Points, in no order, along strands that fork and pass close to each other.
Points whose rows are less than 141 apart are linked; no others are.
Z_448: [ -6 -17 -39 -40   8  25  -2  29 -45  16  16 -28   4  46  -3  -7 -18   5
 -75   1 -19 -32  35  -1   1 -44]
Z_328: [-58  29 -38   0  48 -27  28 -84 -37   7 -17  -6 -21  11  -6 -34  -9  -3
 -37  10 -10 -11 -56  -2  55  52]
Z_428: [-44 -18 -27  -7  14 -45 -66  37  34 -36  49 -34 -11 -66 -31   8  60  15
  45 -45   0 -29 -40  24 -22  30]
Z_255: [ 31 -33  12  22 -21  27  40 -37  46 -56 -25  49  38   5  25  17  47 -17
 -30  -5 -11  52 -30  29  26  43]
Z_203: [ 36 -39  51   6 -35  23  23  45  22 -22 -83  10  -2  38  51  31  19  57
  -7 -11  18  16  39   8   5 -51]
Z_703: [ 28  69  71  12   7  33  15  58 -34  39  18  39 -12 -24  18 -62 -54 -37
  24  29  42  43 -23  12 -65  20]
Z_641: [ 12 -26  20  -1 -21  17  13  95  16   1 -12 -28   8   5  18 -30  27  20
  -8 -12  17  29 -16 -19  29   6]
Z_6: [ 50 -12  18  64 -12   0   9 -31  41 -33 -40  54  17 -41  30  14  10 -48
 -10  28   4  37 -29  34   1   0]
Z_432: [ 24 -15 -11   9 -44   8  -6 -44 -33  36 -40  39 -50  63 -17  55  68 -73
 -31  58  -9  -1  60 -19  35   7]
Z_877: [-18 -41  14 -46  18   9  24  20 -32  37 -15 -22  10  26   5  34  52  35
  11 -40   3 -46  43  -5 103  22]
Z_34: [ 20 -75  51  42  -4  14  30  28  42 -50 -53   5  27 -14  55  16   9  65
  22 -34   7  12  -5  18  36 -24]
Z_16: [-59  -3 -37 -29  42  -3  -8 -36  18  -2  53 -24   0 -40 -30 -46  25  68
  21 -66 -35  -8 -51   5 -24  48]
Z_225: [ 15 -33 -19 -52  23  17 -15  36 -23  20   9 -62  30  20 -27  34  26  26
 -34  15 -18 -51  74 -31  14 -60]
Z_904: [ -8  40  -2 -56 -15   4  45 -58   2  32  51  33 -16   6   2 -67 -75  21
  14 -57 -11  37 -36 -20 -45   2]
Z_494: [ 37 -19  -1  35  44  14 -25  39 -15  10 -13 -62 -13 -35 -31  16  13 -78
 -41  81   0  -3  36 -26 -10 -10]
Z_62: [-67   8 -57 -53  -2 -12   6 -28 -13 -11  54  18 -58 -22  12 -60 -18   0
 -13 -46 -10  31 -59  31  -8  19]
Z_41: [-17   7 -26   5  37  31 -27  30  19 -12  41 -41  15 -23 -25  31  82 -37
 -30  21 -11   8 -13  11 -27  50]
Z_693: [-30  38 -19 -66 -26   3 -31 -11 -58  30  37   8   7  53 -39  17  -7   3
 -72  19   5 -32  58   4   1 -25]
Z_827: [  1  36  24 -26 -70 -29 -52  94   4  14 -19  -5  -3  30 -31  57  30  40
  24   6  40  -8  20 -42 -35   7]
Z_302: [ 39   8   3  70 -30 -56 -19 -84  36 -26 -30  -3  49  -9 -32  81 -21 -12
  19  36 -14 -18   1 -47 -28 -30]
Z_755: [ 34  43   9  28   3  16  14   7  26  -4  21 -13  25 -33 -17 -19 -37 -50
 -12  35 -12  31 -35   2 -83   6]
Z_861: [-27   6  18 -47  45   2  -9  13 -20  -2  10  16  44  -9  36   6 -13  25
   6  -7  -1 -24  49  18  -4 -31]
Z_747: [ -8  19   6 -37  47  25  39 -17 -14  63  32 -53  27  35  -2 -16 -22  33
 -16  15 -57 -15   3 -37  18  35]
Z_551: [  0  -6 -18 -18 -37  -2 -36 -48 -34  -9 -17   6  -6  44 -23  71  39 -59
 -32  56  10 -18  59  18  10 -24]
Z_12: [-22 -42  35 -30 -12  11  33   5 -28  22 -27  21 -24  51  50  43  81  44
   4 -12  18 -22  81   6  70  25]
Z_42: [ 60  55   3   4  10  30  22  -4 -14  52  14  33   2 -23 -12   5 -75 -40
  83   2 -13  -7  27  -1  -9  -3]
Z_310: [ 10 -50  72   1 -31  16  31  -9 -18   1 -68  20 -16  42  39  67  55  43
  -2  11  35   4  81  24  14 -25]
Z_538: [ 49  17  -5  43  -4 -14  -6 -73 -11 -18 -32 -15  27   3 -37  77 -18 -69
 -23  69 -32   2  19 -37 -22 -15]
Z_125: [ 19   9  13 -41  12  62  34  81   9  44  59  -2  31   2  27 -32 -40 -12
   8 -21  -9 -19  40 -12 -18 -35]
Z_992: [-26  -1 -21  24 -36 -62 -17 -56  22  -2  -9   3 -26  -4  -6 -46 -41  32
 -10 -37   1   7 -97 -16  -5  -8]
Z_15: [-35  63  16   7   7 -43 -45 -40 -58  29   3 -40  27 -14 -50   2 -42  50
 -14  10  -4 -11 -11   4 -62  19]
Z_321: [ 29  48  66 -14  21  56  26  58 -30  47  50  10  27   1  20 -24 -55 -27
  11  34  -1   4  21 -26 -52   5]
Z_647: [-48  43 -53 -42 -24 -29  -2 -49 -47  24  46  28 -44  13 -23 -71 -65   8
 -17 -47 -18  35 -19   2 -37 -24]
Z_106: [-49 -52   2 -27  10   4  38 -29 -16 -17 -43  -2  -7  61  52   9  56  61
 -45 -20  47  -5  20  24  83  13]
Z_925: [ -3   6   8  -7  40  41  19  -8 -23  43 -14  30 -16  17  16 -13  20 -75
 -33  19 -29  39 -23  22  70  86]
Z_212: [ 14   1 -40 -35   2  21 -22  69  34   7  72   8   3  -1  -3 -16  24  -2
   4 -16   0 -33  30  -6  -1 -40]
Z_639: [-14 -40 -35   9  80 -27   0 -14  34 -17  -7 -89  16 -10 -18  16  21  34
 -39  -6 -20 -35 -12  -2   2 -21]
Z_503: [ 11 -29 -13  17 -19 -59 -32  35   5   0 -21   3 -48 -14 -13  13  22  -3
  32  -4   2 -15  -6   3  66  -6]
Z_249: [-23  -8  -5 -24  14   7 -46  47  40 -45  28 -19  12 -33 -11  42  83  42
  15  -9   4 -14   9   6 -41  41]
Z_102: [  4  35   1  15   4  11  46 -17 -22  55  37  45 -10  -2   9 -52 -99 -25
  41  -8 -29   5 -20  -5 -27   1]
Z_597: [ -3 -40 -30  20  -9 -51  -8  15  21 -18  -4 -25 -56 -26  -8 -89 -83   7
 -20 -48  -1  41 -90 -13 -16 -36]
Z_151: [ -8  -4  44 -35   3  13  29 -22 -34  -8 -39   3  51  19  29  -7 -32  41
 -31   8  11 -18  66  -1  19 -17]
Z_977: [-27 -58  -8   6  83 -51 -17   9  -2 -37 -10 -35   5 -88  -5  28 -20  32
  18 -12  27 -41  34  25   4 -51]
Z_50: [-34  -2 -17  10  21 -17  28 -91 -17 -16 -39  37   9  37  30  -5  -9 -11
 -24  -3   1 -13   5  29  57  14]
Z_487: [  3 -61  15  19 -15   6  15 -38  56 -44 -32  10  24  11  33  16  28  23
  21 -31 -10   7 -42   0  65  13]
Z_138: [-62   0 -41 -43  13  -1 -12  33  -2  35  65  -6 -47 -17 -27 -54  18  16
   0 -38 -35  -3 -41  32   4  54]
Z_666: [-22 -13  -8 -35  63  59  29  15 -32  50  25 -73  -5   9   0   1  14  19
  10 -27 -26 -39  35 -15  67  30]
Z_194: [ -1 -27   8  24  11  -1  -6  23  20 -45  15  25 -15 -53  39 -62 -49  12
  14 -42   9  42 -47  41 -64 -55]
Z_566: [-16  13  44  -5 -11 -12 -15  18  -6 -19 -43  22  43 -12  45  10   9 102
  35 -34  15  -2  13  52  -2  13]
Z_211: [ -4  24 -41  -4  35  28 -19  22 -50  35  21  17 -51 -11  -1 -30   7 -96
 -30  36  -5   7  -7  28  57  32]
Z_67: [ 27 -15 -34  47 -55 -56 -28 -53  63 -71 -21   7  30  -7  -2  38  -8  41
   8  -6  -8 -20 -24 -39 -27 -16]
Z_878: [  3 -56 -19  41  45 -20 -62  18  -5 -18 -20  -5 -37 -54  -5  33  20 -16
  30   4  11 -21  21  25  18 -29]
Z_374: [ 19  61  56 -13 -56  24 -24  68 -14  31  -4  26   9  28 -16  60  55   5
  45  45  69   5  47 -15 -21  44]
Z_962: [ -1 -26  48  -5  52  20  55  59  -4  20 -26 -19  18   6  47 -32 -33  14
   9  -4  18  22  12   8  32   0]
Z_669: [  0  58   1  11 -46   2 -11 -18  -2   2   8  76  -6 -16  -9  25 -10 -16
  74   1  24  11   0  28   9  57]
Z_163: [ 44 -40  23  23 -41  19  18  90  32   6 -49   4 -25  23   7   1  31 -59
 -14   1  21  31  -6 -21  44   3]
Z_199: [ 20 -34  -3  10 -24 -13 -23  71  56 -21  24 -23 -28 -44  -2 -61 -31  21
   9 -33  16  42 -59   2 -56 -41]
Z_390: [-27  16  23  14  45   6  23 -68 -66 -12 -21  11  21  -4   8  -6 -52 -13
 -24  11  23  12  34   7  16 -16]
Z_612: [  5  32  43   6 -39  23  -5  44  14  16  -8  65  -7  15  12  28  60 -24
  59  14  51   6  15   8  21  71]
Z_175: [  3  41 -35   2  13 -12  -2 -82 -44  54  30  -3 -53 -29 -49 -41 -91 -57
   1   4 -31   5 -39 -32 -63   7]
Z_174: [ 48 -10 -20   7  40  35  -2  50  10  24  18 -31  -7   0 -10  26  11 -87
  22  60 -29 -29  65 -12  11 -30]
Z_129: [ 18 -27 -29  15  67  18 -11  46  32 -15  21 -45  17 -32 -21 -17  39 -47
 -58  54 -27  19 -10   5 -35   0]
Z_979: [ 43  12 -15  22   9  23  28  40  63   1  18 -25  20 -39 -10 -63   3 -62
  -8  -3 -21  68 -76 -24 -73   4]
Z_460: [ 53  41   9 -10  14  32  14   2  -3  39  37  -1   4   1   2  53   1 -50
  68  16 -10 -34  78 -27  19  -5]
Z_900: [  8 -20 -48  13 -42 -61 -18 -29  17 -21 -13   2 -30  14 -27 -16 -16 -28
  -9 -23  -6 -28 -54 -19  52 -34]
Z_293: [-13   1 -26 -21  24   2  23 -28  15  12  32 -26  25  -2  -8 -30 -16  38
 -25 -27 -47  16 -35  -6 -24  17]
Z_360: [-36   8 -55 -15 -34 -27 -23 -25 -32   9   7 -17 -22  45 -52 -27 -24 -22
 -56   0 -24 -12 -50 -20  22 -20]
Z_410: [  33   75   20   -5   -6   16   19  -74  -48   36   45   -7  -33  -13
  -27  -40 -101   -9   34   10  -46   48  -39  -31  -87   48]
Z_700: [-23 -19 -12 -20   3  39  15 -56 -30   3  -7  50  11  33  24   6  25 -43
 -34  -3  -6  21   8  38  65  58]
Z_688: [ 48  16 -15  19 -21  18   4  -5  21 -17  13  -5  47  11 -32  16 -13 -64
 -42  50 -16   4  -5 -25 -34 -18]
Z_96: [  8 -31 -16  -6  20   2 -14 -24 -20  12 -17 -42  32  19 -22  60  44 -14
 -34  70 -10 -40  77   0  -7 -58]
Z_275: [-14   4 -56  18 -42 -41 -42 -11  -4   6  31 -23 -28  -9 -62 -56 -14 -35
 -55   8 -14  29 -66 -15 -47   5]
Z_181: [-59 -21 -64 -19  76 -26  13 -34  -1 -12   8 -93  -2  13  -2 -47  10  38
 -58   5 -34 -42 -33 -29  25 -31]
Z_326: [  8  68 -44  27 -36 -17 -26 -48 -19  26  18   7 -40 -24 -42 -32 -42 -57
 -18  17 -31  47 -83 -28 -45  34]
Z_5: [  1  14  37  26  21   3  42  33   6   3  28  30   3 -65  27 -74 -50 -17
  36  -5  32  41 -11  30 -53   4]
Z_699: [ 13  -7   0   5 -31 -20 -33 -84  25 -60 -23  14  51  24  14  40 -20  76
  15 -15   3 -37  20 -15 -18 -65]
Z_115: [ -6  16 101   3 -35  -3  28  16  -6  -5 -50  36  11   7  44  23   6  56
  26   1  37  33  27  12   4  52]
Z_634: [ 49 -10  39  33 -55  35  36  88  63 -30 -25  32 -34  -9  47 -11  40 -55
  23 -17  60  50 -26  11  11  11]
Z_154: [ 33 -16  65  57 -67   3  15  60  50 -42 -50  45 -26  20  35  25   8  11
  42 -24  60  32 -14  10 -16  11]
Z_45: [ -1  22  77  26  39  41  51  30  -7  22 -27  23  10   7  30   7   0  17
  39  10  17  15  49   2  29  42]
Z_969: [ 40  15  -2  41 -55 -32   6 -23  36 -27 -27  78 -13 -30   4  -7 -38 -26
  53   5  15  23 -37  20  -2  -1]
Z_941: [-36 -29   9   1  83 -46 -11  12 -18  -4  -9 -91  24 -23 -13  -5  -2  74
  25 -26 -10 -57  15  -7  15 -29]
Z_306: [  21   22    9  -10 -111  -23  -37   61   52  -29  -16   10  -19   53
   -8   52   50   56   20  -25   38   -5  -16  -28  -10   -5]
Z_818: [-46 -74   4  19   1 -17  -5 -43 -19 -42 -50  -5 -25  17  43  43  71  25
 -13   2  21 -10  41  42  70 -43]
Z_239: [  8   9  47  20 -16 -35  13 -45  10 -34 -11  45  58  -4  34  31 -30  92
  57 -36  10 -27  38  31 -23 -38]
Z_556: [  7  18 -25 -23  26  35 -34  56  30  14  59 -32  32 -52 -17   7  32   8
  30   5 -22 -55  41 -12 -68 -41]
Z_501: [-10   9 -40   5   7  12 -49  -6 -20   0   3  41 -25   6 -27  25  18 -83
   5  42  -3 -23  25  15  28   6]
Z_588: [-45  -5 -62   0  42 -47  10 -89   7 -26   7 -44  10  22 -16 -22  31  37
 -25 -21 -24 -23 -64 -32  45   8]
Z_637: [ 21 -24  16   5 -89   6 -34  45  32 -62 -29  32 -17  37  29  23  39  50
  36 -43  29  12 -42  24  15 -12]
Z_794: [-50  55 -17 -42 -11  -7 -16 -72 -46  12  21  -5  17  29 -40  -7 -42  20
 -37  21   2 -50  24  -9 -47  -6]

Follow the links from the first point to the second, and from the first to the third. Name the last point that the two ways share.
Z_551; Z_703; Z_275 | Z_900
Z_861; Z_15; Z_321 | Z_50
Z_818; Z_249; Z_115 | Z_12
Z_96; Z_212; Z_410 | Z_900

A fork is a point with three links, a tip a point with one. Leave the first point through the second and follow the links. Name the first fork or tip that comes.
Z_647; Z_904 | Z_428
Z_827; Z_306 | Z_979
Z_174; Z_460 | Z_12
Z_50; Z_328 | Z_900
Z_900; Z_503 | Z_50
Z_992; Z_597 | Z_556

A fork is a point with three links. Follow the links from the first point to the second and name the forks in between, in order.
Z_203; Z_129 | Z_12
Z_556; Z_501 | Z_900 Z_50
Z_5; Z_588 | Z_900
Z_321; Z_15 | Z_900 Z_50 Z_551
Z_448; Z_390 | Z_551 Z_50
Z_700; Z_194 | Z_50 Z_900

Name the points in between on the shortest way along the links from the first point to the second, in order.
Z_41; Z_138 | Z_129 Z_494 Z_174 Z_460 Z_42 Z_102 Z_904 Z_647 Z_62
Z_16; Z_669 | Z_293 Z_747 Z_666 Z_877 Z_12 Z_310 Z_203 Z_34 Z_487 Z_255 Z_6 Z_969
Z_125; Z_503 | Z_321 Z_703 Z_5 Z_194 Z_199 Z_597 Z_992 Z_900
Z_34; Z_115 | Z_487 Z_255 Z_6 Z_969 Z_669 Z_612 Z_374 Z_827 Z_306 Z_637 Z_154 Z_634 Z_163 Z_641 Z_962 Z_45
Z_194; Z_211 | Z_199 Z_597 Z_992 Z_900 Z_503 Z_878 Z_977 Z_941 Z_639 Z_181 Z_588 Z_328 Z_50 Z_700 Z_925
